Each row is a point on a tangle of strands that fork, close into loops and nearly touch. The rows are in no order.
In the rows, 128 means zero.
Two points are linked if the straight distance between their rows is under 106. Some points are linked to none.
k_252: [119 131 160 101  61 135 136 100 114 120 120  81 149 115 105 128 160 116
 146 115 182 110 140]
k_164: [119 142 111 132 105 108  85 179 145 108  98 123 147 113 129 128 133 147
  95 184  99 156 145]
k_922: [119 118 121 125 133 133 123 108 105 136 102 153 185  81 137 138 133  57
 136 139 104 201 103]
k_760: [153 175 154 143 128 115 104  86  89  59  89 121 169 156  86 178 102 112
 170 131 152 141 166]
k_232: [115 133 165 104 121 140  67 187 167 196 122 115 119 132 119 143 155 148
 135 182 105 183 138]
k_688: [126 138 151 133 156  50 102 128 113  88 126 180 197 132  89 170  87 133
 133 135 146 105  89]
k_162: [111  73  88 149  92 180 154  91 131 131 114 139  86  91 139  81 159 125
 147  95 168 124 101]
k_894: [124 134  91 127 127 129 176 139 126 129 172 136 106 114 125  71 103 149
  60  98 129  77 162]
k_477: [142 112 189 134  98 136 148  82 107 107 107  93 111 129 142 132 105 118
 184  77 139 128 133]
k_354: [102  75  92 112 127 113 161  67 173 130 177 119  87 146 158 128 126 129
  93 127 157  86 145]
k_136: [128 137 109 108 170 132 187 132 100 138 197 156 110 130 164 103 118 129
  78 124 114  82 147]
k_558: [120 121 128 110  97  70  66  65 166  81  98 112 139 142 108 151 148 128
 162 148 177 124 132]
k_383: [ 90 102 139 116 122  83 178 181 109 159 160 167 141 106  90  60  99 185
  70  95 171  88  75]
k_522: [117 115 168 130  91 134 191  94 109  98 160 129 131  88 142 102  72  96
  78 103  95  96 173]
k_50: [ 97 137 118 111  80 112 124 124 122  77  95 113 156 105 105  94 150 125
  89 143 175 117 149]
k_789: [116 121 173 113  72 132 164 134 123  91 125 112 148  84 111  91 107 109
  98 107 122 106 158]
k_932: [113 152 179  67 150 158 109  86 139 100 171 115 128 190 108 165 146 102
 201 137 157 173 122]
k_233: [100  91 122 123  81  74 154 159 118 186 163 150 158  99 115 103 171 188
  75 153 194 112  89]
k_249: [114 115 148 124  95  61 115 129 133 134 101 169 156  86  83  53 130 193
 119  93 187 101  71]
k_290: [150 172 161 103 134 134 166 100 112 130 154  92  97 148 169 127 102 122
 138  94 116 138 183]
k_700: [135  93 155 122 100 118 146 129 107  92 143 140 172 145  95 164 113 110
 114 142 151  63 105]
k_599: [155 163 135 138 130  92 125 144  88 145 129 145 170 126 101 113 105 161
  65 122 135  94 130]
k_943: [ 90 109  92  85 179 108 128 136 170 143 167 144 104 133 155 104 139 120
 129 133 145 122 109]
k_81: [119 123 118 104 125 136 119  94 132 172 134 114 172 108 143 136 182 121
 129 123 172 149 111]
k_697: [140 120 157 147  97 126 126  76 164  94  71  91 101 149 155 182  98 122
 140 116 134 185 162]
k_292: [187 192 131 176 174 157 154  79  62 110 107 154 119 115 166 119 123 123
 124  75  81 135 129]
k_229: [ 98  60 161 142 107 111 126 110 153 112  94 165 132  58 152 116  99 102
 117 110 104 122 108]
k_202: [123 113 115 130 107 103  77 165 137 158 124 138 151 176 102 194 146 152
 129 194 126 135 108]
k_705: [138 131 134 137 158 120 149 162 104 157 142 160 119  99 105  59 107 147
 128  79 118  71  92]
k_191: [111 115 128 136 105 179 126 176 102 142  82  94 115  98 110 102 179 130
 180 115 130 161  84]
k_273: [169 110 149 154 127 139 111  74 142 126 135 130 147 183 128 220 113 110
 126 148 102 146 146]
k_77: [111 179 107  93 138  98  99 112 109  74 131 137 192 140 101 139 125 107
 135 132 155 122 135]
k_537: [129 149 123 117 168 173 190  76 144 150 183 110  34 174 170 130 149 133
 127 128  95 145 157]
k_684: [106 162 126  95 100 142 133 134 122 107 111  69 125 105 163  90 139 104
 111 133 135 189 194]
k_179: [112  85  85 152 126  96 120 151 165 164 134 147 154 121 156 147 142 149
  66 174 121 150 116]
k_201: [105 108 149 123  80 133 139 130 122 165 151 132 145  88 121  82 141 145
 108 101 168  74 119]
k_379: [132 103 158 148  99 211 217 129  93 154 136  92 102 140 170 142 131  94
 135 138 106 175 115]
k_283: [ 89  94  94 116 137  75 122 112 154  95 123 161 170  84 150 114 100 127
  74 113 164 141 120]
k_72: [115 125  87 116 173 105 157 138  99  59 123 157 133 108 125  76 113 110
 105  98 140 126  91]
k_722: [128 118 153 120 131 163 195 107 134 126 117 101  36 135 173 126 114 106
 147 112 110 167 135]
k_427: [ 95  77 169 116 101 149 159  95 133 132 129 109 120 127 141 148 146  75
 142 141 129 137 122]
k_488: [111 112 110 125 133 127  83 156 109 170  90 153 170  90  99 124 181 124
 163 146 139 160  54]
k_483: [149 156 106 148 146 107  62 161  86 180 108 163 180  99 111 123 172 151
 146 128 129 166  80]
k_95: [152 115 136 131 130 142 131 119 147 133 155 114 120 208 118 214 101 116
 114 167 112 105 142]
k_998: [140 116 190 145  94 106  73 135 136 190 102 130 173  85 125 157 156 132
 142 137 110 137 112]
k_525: [148 143 135 137 115 154 100 185 135 179 104  86  80 104 114  58 159 171
 151 105 131 107 141]
k_745: [121 104 135 133 124  46 109 120 137 119  90 168 155 103  89 109 107 157
 119 100 172  88  77]
k_957: [138 152 105 160 131  85  80 165 144  56  74 142 116 133  82 116 104 170
 156 155 142 105 126]
k_810: [101 125 139 126  90 190 238 102  87 103 165 122  73  94 181  90 121  90
 114 100 119 134 146]
k_877: [136 157 128 111 149 139 141  69 111  94 151 137 131 156 171 166 120  78
 131 129 102 162 165]
k_766: [152 124  63 149 161 158 151 147 119 101 157 128 100 176 145 149 123 132
 100 143 112 107 141]
k_213: [154 138 109 140 137 158 157 139 125 129 142 105  76 161 135  93 145 136
 160  93 134  81 132]
k_523: [115  83 178 138 116 147 152 106 150 152 107 153  95 104 185 130 118 104
 134 116  69 176 117]
k_489: [142 134 104 143  82 109 105  87 130 116  96 104 126 128 106 104 168 171
 138 110 181 103 135]
k_907: [ 67  88 136  97 124 148 148 166 131 129 124 135 140  73 131  88 153  82
 141 155 133 133  90]
k_804: [110 139 131  85 170 186 112 189 155 176 177 113  96 162 125 129 160 120
 140 185 110 166 155]
k_759: [110  99 132 122 127 161 128 131 171 146 103  86  50 114 135  93 139 134
 145 104 109 154 127]
k_709: [156 151  99 158  83 141 143 189 110 107 116 104 127 144 106 120 121 170
  48 161 119  99 172]
k_854: [107 122 139 128 125  96 147 166 123 149 128 170 128  77  77  24 108 172
 106  84 158  82  66]
k_499: [111 138 146 106 161 183 160 114 143 111 129 133  58 127 166 114 150  91
 143 132 102 198 126]
k_813: [109 102 169 126  77  83 113  95 148 116  98 139 152  66 138 132  98 109
 103 120 127 120 152]
k_310: [155 117  97 169  99  94 103 137 163 138  97 109  90 129 107  96 117 203
  89 112 126  86 152]
k_995: [163 119 166 149 131 146 124 131  92 179 137 133 171 107 142 152 137  84
 148 119 108 143 100]
k_803: [145 140 144 136 130 149 112  95 153 227 133  85 104 140 170 153 160 141
 134 106 139 169 148]
k_451: [124 129 152 135 101 184 219 149  85 135 162 105 106  89 178  77 128 108
  99 115  84 148 164]
k_101: [172 128 162 178 104 111 100  96 143 132  91 122 145 137 130 170  91 150
 133 111 119 112 156]
k_656: [147 182 150 105 162 126 136 112  60 121 152 145 182 145  95 146 123  93
 161  96 147  87 111]
k_240: [131 155 158 153 117 127 137 156 113  89 103 132 108  77 104  46  72 144
 109  91  93  97 176]
k_981: [148  75 124 190  75 131 134 150 128 131  72 144 133 120 108 163 129 123
 105 146 104 123  99]
k_583: [120 128 159 135  99 158 210 121  93 135 151 111 138  85 176 119  96  89
  60 119  92 127 179]
k_614: [127  99 128 138 139 113  99 106 141 128 104 155 160  94 134 155 129 117
 151 138 118 125  83]
k_218: [134 167  73 122 171 117  70 177 142 158 135 122 114 129 127 104 139 175
 134 126 129 147 140]
k_539: [144 148  53 143 179 138 141 171  71 108 136 148 145 137 123  98 131 149
  95 117 144 134  81]
k_618: [150 154 106 164 146  74  93 120 123  52  47 165 151 106  91 127  90 147
 124 138 158 118 122]
k_255: [111  84 170 134  90 164 155 152 122 140 135 115 126 111 118 113 136 111
 179  93 138  83  98]
k_802: [ 96  75  81 124 111  88 130 124 160 128 133 134 135  96 157 117 123 135
  57 149 151 142 124]
k_808: [150 132 105 143 106  98 121  47  90 102  64 147 187 115  97 122 141 134
  98  85 191 132 109]
k_78: [105 108 127  97 173  91 124  91 167  76 128 168  89  99 146  64 113 104
 179  94 120 107  98]
k_134: [142 132 144 118 130 148 181  81  89 112 152 127 157 135 149 149 133  76
 143 113 123 125 135]
k_552: [176 156 109 169 154 178 117 129  97 115 103 116 113 175 123 160 141 127
 157 115 108 175 133]
k_371: [132 116 137 130 104 158 165 112 129 131 168  76 101 161  95  97 135 148
 162  97 170  56 137]
k_774: [128 114 112 134 125  80  91 146 106 138 129 173 196 141  92 172 143 149
 142 152 160 145  50]
k_114: [ 96 109  99 124 161 116 173 190  95 169 187 170 165 114 139 115 131 124
  78 138 139 113  87]
k_336: [146 146 183 142  69 126 142 102 112 128  92  82 134  99 163 134  77 133
 113  85 123 145 181]
k_905: [111  96 135 154 118 158 114 165 177 124  90 117  81  87 136 101 134 135
 135 134  88 157 113]
k_133: [150 114 131 166 132 163 159 182 109 127 109 133 110 102 127 111 113 121
 119 127  83 122 131]
k_52: [139 150 148 129 144  91 149 102 145  89 142 139  87  96 165  66  80 141
 116  98  86  80 173]
k_360: [128  57 119 161 126 155 174 160 144 148 146 166 125  91 151 138 113 108
  88 161  70 120 101]
k_173: [123 139 168 110 129 119 127  57 125  63 115 142 135 131 156 172  96  74
 145 121 113 155 161]
k_923: [129 101 151 144  76 178 182 117 120 168 110  60  92 143 164 157 127 103
 143 128 133 199 129]
k_588: [116 105 138 126 106 146 125 161 119 103 127 117 164 145 108 167 128  96
 130 170 121 101 111]
k_785: [153 132 134 142 142 154 162 113  79 139 150 153 178  99 126 144 132  70
 112 117 107 128 104]
k_315: [170 169 118 130 177 155 136 113 113 109 122 129  69 171 134 139 131 128
 180 109  92 141 136]
k_938: [ 94 130 160  82 110 126 124  83 162 105 119  75 121 118 158 111 125  84
 113 127 142 180 191]
k_921: [125  92 150 134 120 129 145 143 170  96 135 135  84 152 124 148  90 121
 130 139 100  89 135]
k_798: [123 150 169  70 131 171 166  96 117 128 149  82 102 167 147 167 127  85
 161 134 139 167 150]
k_518: [116 194 126  79 147 139  89 136  79 146 173 133 197 131  93 139 145 115
 170 145 124 140 139]
k_311: [163 173 151 148 107 114  93 124  97 148 106 120 178 123  87 145 144 138
 134 110 147 103 116]
k_391: [111 118 119 100 124 131 139  48 156  97 119  97 104 123 162 121 152  92
 130 105 151 169 157]
k_107: [122 153  87 111 130  81 100 128 108  93 153 142 177 178  97 165 140 146
 108 171 159 118 143]
k_997: [ 85 124 130  65 157  68 134 101 146 104 178 141 157 117 141 116 119  98
 138 118 165  84 107]
k_22: [150 177 154 116 156 117 179  72  74  84 148 179 144 105 146 113 102  85
 141  90 118  78 121]
k_983: [125 144  54 157 151  63 105 134 147  74 119 146 146 168 122 135 108 184
  67 131 158 115 145]
k_622: [114 140  95 104 168 162 125 155 172 137 176 109  72 176 116 137 143 134
 108 169 116 148 172]
k_660: [162 161 100 158 111 146 117 115 103  98 101  97 136 165 110 163 138 129
 125 132 140 161 144]
k_644: [120  78 129 150 133 122 162 105 141 142 151 162 149  94 175 152 104  82
  67 160  82 135 132]
k_906: [145 115 103 134 161 158 160  84 123 156 144 144 100 159 161 154 153 111
 125 104 122 101 121]
k_8: [133 177 152 130 112 109 127 160 136 121 116  85 128 123 127  90 104 151
 119 117 119 116 188]
k_762: [149 145  75 175 147 163 124 177 104 116  94 134 114 109 117  99 137 131
 100 131  98 149 126]
k_832: [162 133  76 138 155 112 121  96 145 128 124 160 125 114 158 107 112 150
  87 101 117 120 138]
k_616: [155 147  83 164 180 162 104 150 124 120 134 148 107 147 143 140  98 142
 135 145  61 177 148]
k_550: [ 97 143  82 104 122 126 151 160 103  73  98 132 151 111 114  74 149 114
  89 128 151 133 110]
k_767: [111 131 110 115 172  99 162  92 127  44 105 185 117  86 147  75 105 101
 144 102 136 113 104]
k_845: [111 138 189  82 149 170 169 104 121 100 171  86 104 189 121 155 134  75
 208 128 147 140 109]
k_812: [116 141 103 119  94  91 147 118 135  63 113 121 141 119  99  76 108 157
  51 147 158 100 183]
k_649: [104 131 121 107 126 109 122 225 116 150 162 130 145 131  92 115 147 170
 121 159 163  92  84]
k_246: [121 116 182 111 138 164 107 128 145 177 128 111 135 137 116 168 162 100
 190 135 139 160  89]
k_608: [160 118 150 167  96 148 134 163 119 145 113  92 128 117 131 133 122 150
 106 135  98 128 154]
k_563: [113  75 125 150  73 118  91 120 190 168  89 128 100 103 135 120 154 168
 108 130 147 129 136]
k_597: [159 102 160 155 116 159 150  97 110  97 120 124  93 146 126 156 115 118
 177  80 122  82 111]
k_4: [112 144 127 124 135 121 101 197 135  76 110 141 136 141 117 143  91 122
 109 184  89 146 163]
k_528: [102 137 121 118 121  94  82 202 140 144 152 159 141 148 100 155 137 165
 139 191 127 118  87]
k_31: [118  79 107 168  85 141 110 178 180 120  69 126  87 110 132 128 139 142
  93 169  85 149 120]
k_821: [119  69 110 145  87 160 124  93 173 150 107 110  70 117 150 112 150 140
 143 106 147 146 126]
k_915: [ 85 124  76 118 146 131 130 172 119 189 165 124 156 145 126 121 188 159
 103 174 174 131  93]
k_97: [139  99 204 127 114 128  90 123 185 147 109 114 103 141 120 162 112 114
 163 141 109 136 139]
k_958: [149  95 122 164  94 160 139  91 146 216 124  83 126 143 152 155 175 131
 120 127 155 154 136]
k_319: [114 128 198 115  56 125 158  94 109 115 104  58 128 115 143 136  78 125
 166  91 148 129 165]
k_316: [ 83  92 119  99  93 103 129 167 116 132 111 149 160  71 123  96 170 114
 107 163 161 145  80]
k_112: [103 109 169 110  87 144 118 152 151 104 120 106 136 160  90 182 144  88
 152 187 131 143 117]
k_160: [143 151 154 111 111 134 104 123 143 178 152  83 125 170 130 155 147 140
 156 122 151 109 167]
k_320: [120 158  83 128 117 113  91  94 122  77 106 122 143 176 112 182 137 143
 127 163 139 136 161]
k_674: [117 134 130 111 165 135 193  99 149 103 162 130  41 149 155  93 145 121
 166 105  91  91 133]
k_341: [143 100  94 132 134  97 146  74 146 129 147 150 123 138 142 137  98 149
  79 101 149  90 139]
k_908: [148 136 150 142 122 171 174 159  87  86 141  83 119 177 107 139 105 102
 148 130 122  87 136]
k_784: [ 72  79 130 104  90 151 160 136 129 151 156 137 137  62 135  83 131 114
 102 127 149 101 116]
k_500: [140 132  95 138 118 112  81  58 160  72  70 125 135 140 116 154 143 138
 159 116 178 150 119]
k_422: [ 92  91 104 112  75 120 117 181 119 115 106 145 171 114 106 133 185 124
 119 196 147 166  81]
k_817: [118 173  88 101 166 131 114 110 151  74 141 111  85 142 130  94 130 127
 154 128 111 125 176]
k_866: [133 102 131 128 131 131 130 112 184  64 113  97  85 184 114 159 110 118
 157 143 129 114 146]
k_839: [120 110 123  98 142 131 123 139 156 146 172 126 134 179 127 161 131 113
 112 165 126  83 147]
k_256: [102 120 123 113 178 113 118 171 157 185 191 142 122 127 137 121 121 151
 123 135 117  96 116]
k_457: [144 151 106 152 172 172 130 188  72 142 151 149 159 152 105 144 127 117
 132 154  83 121 110]
k_860: [159 150 160 151 116 125 101  96 143 197 107 103 134 106 160 153 128 124
 111 100 102 172 167]
k_680: [129 133 128 119 127  72  59 104 152 181 101 148 154  91 136 120 152 166
 121 105 150 129 108]
k_60: [128 158 176 114 160 177 147 125  82 131 144 133 113 153 129 141 142  94
 205 117  93 148 107]
k_180: [129  96 158 144 148 165 156 141 135 172 143 169  80  71 194 117 116 109
 136 121  39 137 110]
k_732: [135 138  48 128 151 131 132 121 124 140 163 122 144 167 130 166 145 145
  82 138 148 119 134]
k_308: [169 173 147 149 102 133 115 107  68 110 111 100 170 156 108 175 125 116
 148 129 137 127 144]
k_881: [116 111 127 109 129 105  84  55 186 130 109 117 127 102 151 142 146 103
 135 116 132 177 147]
k_115: [123  84 114 135 154 135 115 135 178 217 128 144 124 132 158 151 148 128
  92 156 121 157 118]
k_146: [147  96 100 158 133  75 159 152 133 131 164 154 120 168 105 140  95 193
  73 109 159  63  97]
k_312: [135  93 139 136 154 122 117 160 138 167 117 178 106  62 168  84 113 126
 127 117  65 123 101]
k_245: [125 152  85 125 180 135  78 132  93 189 135 163 173 125 109 141 154 130
 162 140 117 205  97]
k_634: [106 159 145 121 125 163 149 155 113  93 121  90 115 128 149 131 114  86
 117 145 102 192 172]
k_927: [135 125 101 137 157  51 126 147 143 101 147 141 146 168 116 126  84 183
  68 126 163  80 128]
k_850: [157 170  82 139 145 137 119 119 148 118 117  77  86 144 146  91 148 142
 128 117 135 141 176]
k_163: [ 65  97 114  70 168  82 113 111 169 135 179 159 150 145 149 142 138 114
 152 143 169 117  90]
k_587: [169 100 145 171 105 152 178 101 109  88 139 147  99 151  98 143  85 137
 142  89 123  45 108]
k_989: [156 178 136 122 156 135  98 100 169 146 141  74  75 197 143 139 141 167
 151 109 131 157 186]
k_264: [102  95 150 112  65  91 147 128 120 195 150 159 173  77  93  94 142 156
  71 119 180  91  85]
k_166: [144 137  78 156 171 173 114 189  85 118 123 159 135 156 104 147 118 117
 156 159  61 173 110]
k_440: [140  96 126 147 133  51 107  88 139  88 102 176 169 126 113 169  94 137
 110 122 168 109  81]
k_198: [124 110 200 110  56 107  83 136 148 168 110 104 160 112 118 146 172 145
 147 156 144 125 128]
k_541: [131 168 154 122 129 141 227  64  86  86 165 150 100 119 156 109 131  94
 133  83  95  77 135]
k_791: [120 164  77 126 177 109  87 135 114  74  89 141 148 118  90  94 125 138
 162 109 147 124  99]
k_141: [133 117 198 114 103 135 141  77 119  90 100 104 156 144 152 202  89  62
 158 127 130 179 132]
k_260: [117 142 160 132 101 152 227  83  98 100 153 134  55 105 162  92 117 117
 159  81  91 104 130]
k_848: [166 154 121 170 127  68 110  92 116  79  58 151 150 112  94 119  89 175
  73 101 168 105 136]
k_869: [148 138  62 142 147 140 101 130  99 162 138 137 160 184 116 171 165 137
 122 158 129 166 126]
k_841: [145 185 121 122 147 114  74 172  95 167 144 144 184 138 113 151 119 156
 114 164  90 151 175]
k_85: [152 171 109 125 171 116  66 180 127 178 171 150 132 133 120 135 113 173
 125 136  82 137 163]
k_291: [ 99 111 121 115 161  69 111 135 109 128 158 185 213 137 116 177 108 134
 126 129 160 137  69]
k_924: [139 133 206 108 157 170 136 132 128 167 135 109  91 144 138 139 139  96
 214  98 119 137 103]
k_247: [ 89 143 119 105 159 155  84 189 152 163 132 132 117 137 118 116 152 128
 130 178  98 186 132]
k_197: [143 104 130 126 170 111 130 126 125 141 171 180 154 149 143 180  83 109
 111 145  86 109 126]
k_933: [ 81  99  84 102 103  88 136 160 134 160 150 136 152 120 144 120 183 181
  95 169 207 131  75]
k_83: [138 161 103 110 172 160 153 115 154 145 178 100  67 197 146 156 139 125
 109 136 116 120 193]
k_9: [139 141 125 155 143 127 160 118 155  84 145 108  56 126 135  66  75 149
 142  97  98  83 154]
k_441: [131 133  80 126 199 135 122 147 119 137 135 161  93  91 157  64 135 137
 131 101 109 113  96]
k_879: [ 86 120  45 119 138 124 109 178 152 101 127 138 140 153 121 148 142 133
  96 189 131 170 131]
k_595: [133 139 124 127 131 161  99 110 106 174 140 115 158 180 111 192 169 112
 160 156 116 186 129]
k_704: [121 174 161  99 161 170 156 135 112 114 127 116  95 118 170 117 112  80
 147 143  86 230 145]
k_32: [158 111 142 161  97 106  97 130 132 205 111 143 194 120 124 181 154 132
 112 175 114 151  94]
k_711: [129 183 125  97 141 130  74 135  87 162 166 131 197 156  87 175 130 134
 148 157  92 169 198]
k_6: [109 113 178 118  96 144 155 157 129  98 128 115 119  90 119 105  99 109
 161 107 104  97 127]
k_672: [ 86 107 114 108 136 103 175 213 109 152 183 139 160 128 103  89 127 151
  77 135 180 100  88]
k_37: [119 141 119 127 155  99 152 128 132  87 111 148 129  62 136  39  80 137
  88  93 106 104 159]
k_576: [154 112 110 158 135 163 131  77 119 121  88 118  85 124 142 124 135 110
 161  83 126 160 113]
k_590: [142 107 103 148 104 101  69 130 131 174 109 158 178 146  99 197 163 150
 143 176 122 170  79]
k_148: [135 141 151 128 100 170 172  99 109 158 139  75 114 164 148 158 148 110
 139 113 158 160 149]
k_327: [100 119 122 106 127  77  78 113 160  72  95 133 156 130  88 115 143 126
 173 142 186 110  98]
k_956: [140 124 134 117 190 121 131 166 137 182 208 167 147 147 140 164 110 125
 121 144 102  86 104]
k_561: [100 145 106  89 128 103  98 126 154 124 157 107 141 168 112 139 149 127
 124 162 163 104 144]
k_217: [176 167 174 131 156 128 138  81  75 131 127 161 165 117 131 134 116  99
 152  73 111  96 111]
k_824: [131 153 127 113 167 135 154  96 162  78 129 117  29 152 150  90 104 127
 148 115  90 128 154]
k_682: [144 157 163 120 128 134 101 149  87 190 124 121 172 109 126 135 152 125
 158 108 138 104 117]
k_504: [113 113 141 116  99 148  93 156 148 190 108 114 135 111 122 127 201 130
 129 187 143 178 116]
k_196: [136 161 115 133 115 123  90 100 154 107  95  67  89 168 131 123 132 141
 159 115 147 165 176]
k_54: [132 124 157 126  95 136 150 139 125  73 107  76  86 174 106 160 109 118
 161 120 140 113 138]
k_420: [119  93 133 122 117 167 132 156 123 107 103 109  95 111 114 100 152 102
 181 118 132 114  75]
k_952: [138 147 115 122 181 123 105 139 132 171 131 169 100  78 176  94 125 118
 143 107  76 161 115]
k_963: [103 143 103 104 113  94 168 135 134  93 166 105 129 127 108  61 102 143
  80 130 158  63 166]
k_167: [126 178 161  89 129 125  98 141 115 164 183  89 176 162 108 150 137 114
 162 139 134 101 157]
k_140: [108 103 104 129  95 101 135 131 113 149 102 150 129  93  95  78 157 172
 111 105 195 113  70]
k_357: [151 131 120 155 131 191 163 187  77 125 148 116 128 152  92 150 143 114
 137 152 118  96 112]
k_2: [148 111 112 181  77 154 126 156 146 141 105 122  88 115 126 115 114 184
  94 129 103 106 150]
k_990: [116 130 147  99 173  80 145 134 125 148 177 193 151  71 149  91  97 107
 123 101 123  96  92]
k_288: [119  60 128 178  77 150 161 154 131 149 116 138 150  98 129 150 125 124
  75 162 101 106 100]
k_33: [112 151 180  99 100 131 153 114  87  68 120  98 175  99 119 101 109  69
 140 111 139 101 146]
k_851: [105 118  83 118 179 123  79 149 132 146 129 170 153 135 122 159 134 128
 130 149 117 188  93]
k_362: [120  90 123 126 164 120 106 129 151 125 144 174 139 131 139 170 106 109
 116 141 102 160 103]
k_882: [169 178 113 160 197 122 108 153 123  67  92 177 110  99 131  92  73 137
 146 101  73 114 137]
k_934: [111  85  78 130 135 157 175 100 160 128 171 125  64 132 161  98 139 133
 116 120 126  98 139]
k_721: [124  74 139 154 110 154 136 119 153 214 148 117 124 140 139 157 146 137
 107 130 131 115 111]
k_601: [144 157 187  86 135 153  94  77 134 159 152 103 138 182 104 208 123 106
 185 135 143 155 140]
k_266: [178 166  77 174 170 159  84 165 100 118  99 132 102 149 132 124 134 151
 141 112  96 161 134]
k_326: [110 104  98 115 108 162 177 103 142 146 157 120  84  99 140  58 141 139
 121  94 172  90 126]
k_192: [148  86 150 164  83 140 163 127 106  67 123 114 123 164  77 152 107 127
 127 132 139  53 110]
k_636: [137  82  76 167  90 126 109 142 146  99  63 139 124 140 131 165 132 133
  93 168 110 153 108]
k_524: [146 109 152 155 134 118 118 163 147  88 106 142 119 135 130 161  74 128
 116 159  71 112 150]
k_535: [170 148  98 165 181 100  99 128 130 104 102 162 117 127 135 121  86 164
 125  99 103  93 144]
k_747: [150 135 124 147  90 120 112 155 127 164 105 112 103 105  94  52 129 189
 114  89 130  76 151]
k_206: [ 86  89 149  97 152 106 113 105 169  91 122 157 118  60 153  85 121  92
 139 105 126 124 110]
k_16: [ 78 116 115  75 137  74 126  88 142  63 137 150 174 110 132 114 106  92
 112 126 169 119 130]
k_153: [ 90  97  89 127 111 155 131 196 136 116 115 139 148 136 121 151 158 112
 108 203 116 177 105]
k_447: [164 141  81 157 124  78  99 101 128 112  90 143 148 147 118 145 123 183
  63 130 166 125 150]
k_498: [134 162 150 155  88 141 138 178 115  89 102  81 116  82 115  71  82 163
 102 128 104 125 205]
k_777: [144 159 153 111 158 146 142  79 140  77 126 134  87 167 139 147 117 103
 195 107 111 140 129]
k_456: [171 150 119 154 151 105  65 105 133 173 131 149 159 149 139 188 110 139
 123 129  95 141 141]
k_542: [121 108 163 103 109 139  83 130 150 132 110 128 132 169  84 193 159 110
 186 149 146 143  90]
k_398: [ 91 116 113 113 115 127 116 144 153 210 150 107 128 127 135 116 199 152
 115 177 169 129 116]
k_366: [129 154 126 113 150 186 190 141 117 113 161 104  48 155 137  97 150 113
 167 114 117 108 138]
k_574: [131 144 118 119 175 108 107 145 144 139 147 131 108 112 129  73 122 137
 168  87 121  79 113]
k_390: [146 175 113 122  98 118 124 191 100 115 143 112 163 171  89 158 123 167
  69 186 124 102 163]
k_818: [132 106 116 135 139 126 111 158 110 149  90 157 157  84 106  96 142 144
 144 104 160 117  60]
k_772: [132 163 133 125 149 115  89  99 120  74 101 136 152 121 132 146 102 106
 159 121 129 142 146]
k_181: [139 151  97 133 123 112  50  72 134  81  86 134 139 149 102 178 146 141
 151 146 149 192 153]
k_248: [134 150 175 105 146 178 119 108 119 180 179 120 134 171 106 184 138 108
 168 150 119 196 152]
k_582: [164 162 135 134 158  76  78  84 149 151 104 149 152  90 143 108 121 166
 131  73 139 106 147]
k_352: [125 146 123 134 108 159  90 193 138 150  89  93  95 111 113  92 188 152
 147 132 135 157 131]
k_529: [162 166 155 122 145 175 143 141  53 121 136 110 165 143 109 148 136  99
 189 104 128 122 104]
k_514: [109  88 145 133 109 197 214 143 120 117 128  98  49 126 178 111 122  79
 134 139  79 172 130]
k_94: [133 182 146 114 102 108 125 174 129 123 147  93 155 150 109 135 113 142
  96 150 120  76 189]
k_236: [112 116  90 128 131  67  77 153 144  57  78 157 138 131  90 131 138 164
 162 167 160 116  91]
k_726: [182 166 155 158 132 102  73  97 117 185  93 114 164 103 142 131 123 155
 121  81 112 140 150]
k_330: [128 104 121 137  90 127 103 117 173 153 101 112 123 135 118 157 170 140
 126 161 138 153 127]
k_971: [145 167 178 108 120 118 112 103 164 167 150  53  76 169 146 137 118 153
 168 102 148 137 172]
k_195: [ 99 127 145 107  96 164 188 111 140 135 165  99  82 119 119  62 125 127
 168  98 159  82 139]
k_274: [133 115  85 134 170 141 172 138  95 170 174 154 138 139 159 103 133 118
  88 124 125 112 100]
k_215: [127 109 145 126 102  75  81  95 157 164 118 130 176  92 141 149 118 131
  96 119 131 114 144]
k_835: [115 169  64 122 175 128  90 146 156 131 136  96  77 132 140  54 158 177
 132 113 137 118 154]
k_243: [163 132 183 134 120 140 123  85 128 136 108 104 145 163 142 209  84  86
 142 146 101 194 152]

A fork is a point with three links, a tip a point with one. Leave the first point through the second and follow the links. Name the first fork or tip that comes.
k_246, k_924 | k_789
k_206, k_229 | k_362
k_78, k_767 | k_672
k_732, k_869 | k_881
k_181, k_500 | k_146
k_196, k_989 | k_850
k_923, k_148 | k_766
k_529, k_60 | k_336
k_266, k_616 | k_164

A piece is all that can be reached along the links. How many separate loops has the piece of each point below (a circle has one, a figure eight two, a Y none), and how many tips (points with one link)?
k_709 | loops 1, tips 5
k_927 | loops 3, tips 5
k_32 | loops 2, tips 3
k_248 | loops 0, tips 2

A tip is a point with one link. Name the tips that can be reached along the links from each point below, in the order of the rows.
k_162 | k_537, k_709, k_644, k_879, k_882
k_273 | k_164, k_336, k_146, k_33, k_777
k_550 | k_523, k_614, k_198
k_248 | k_766, k_881
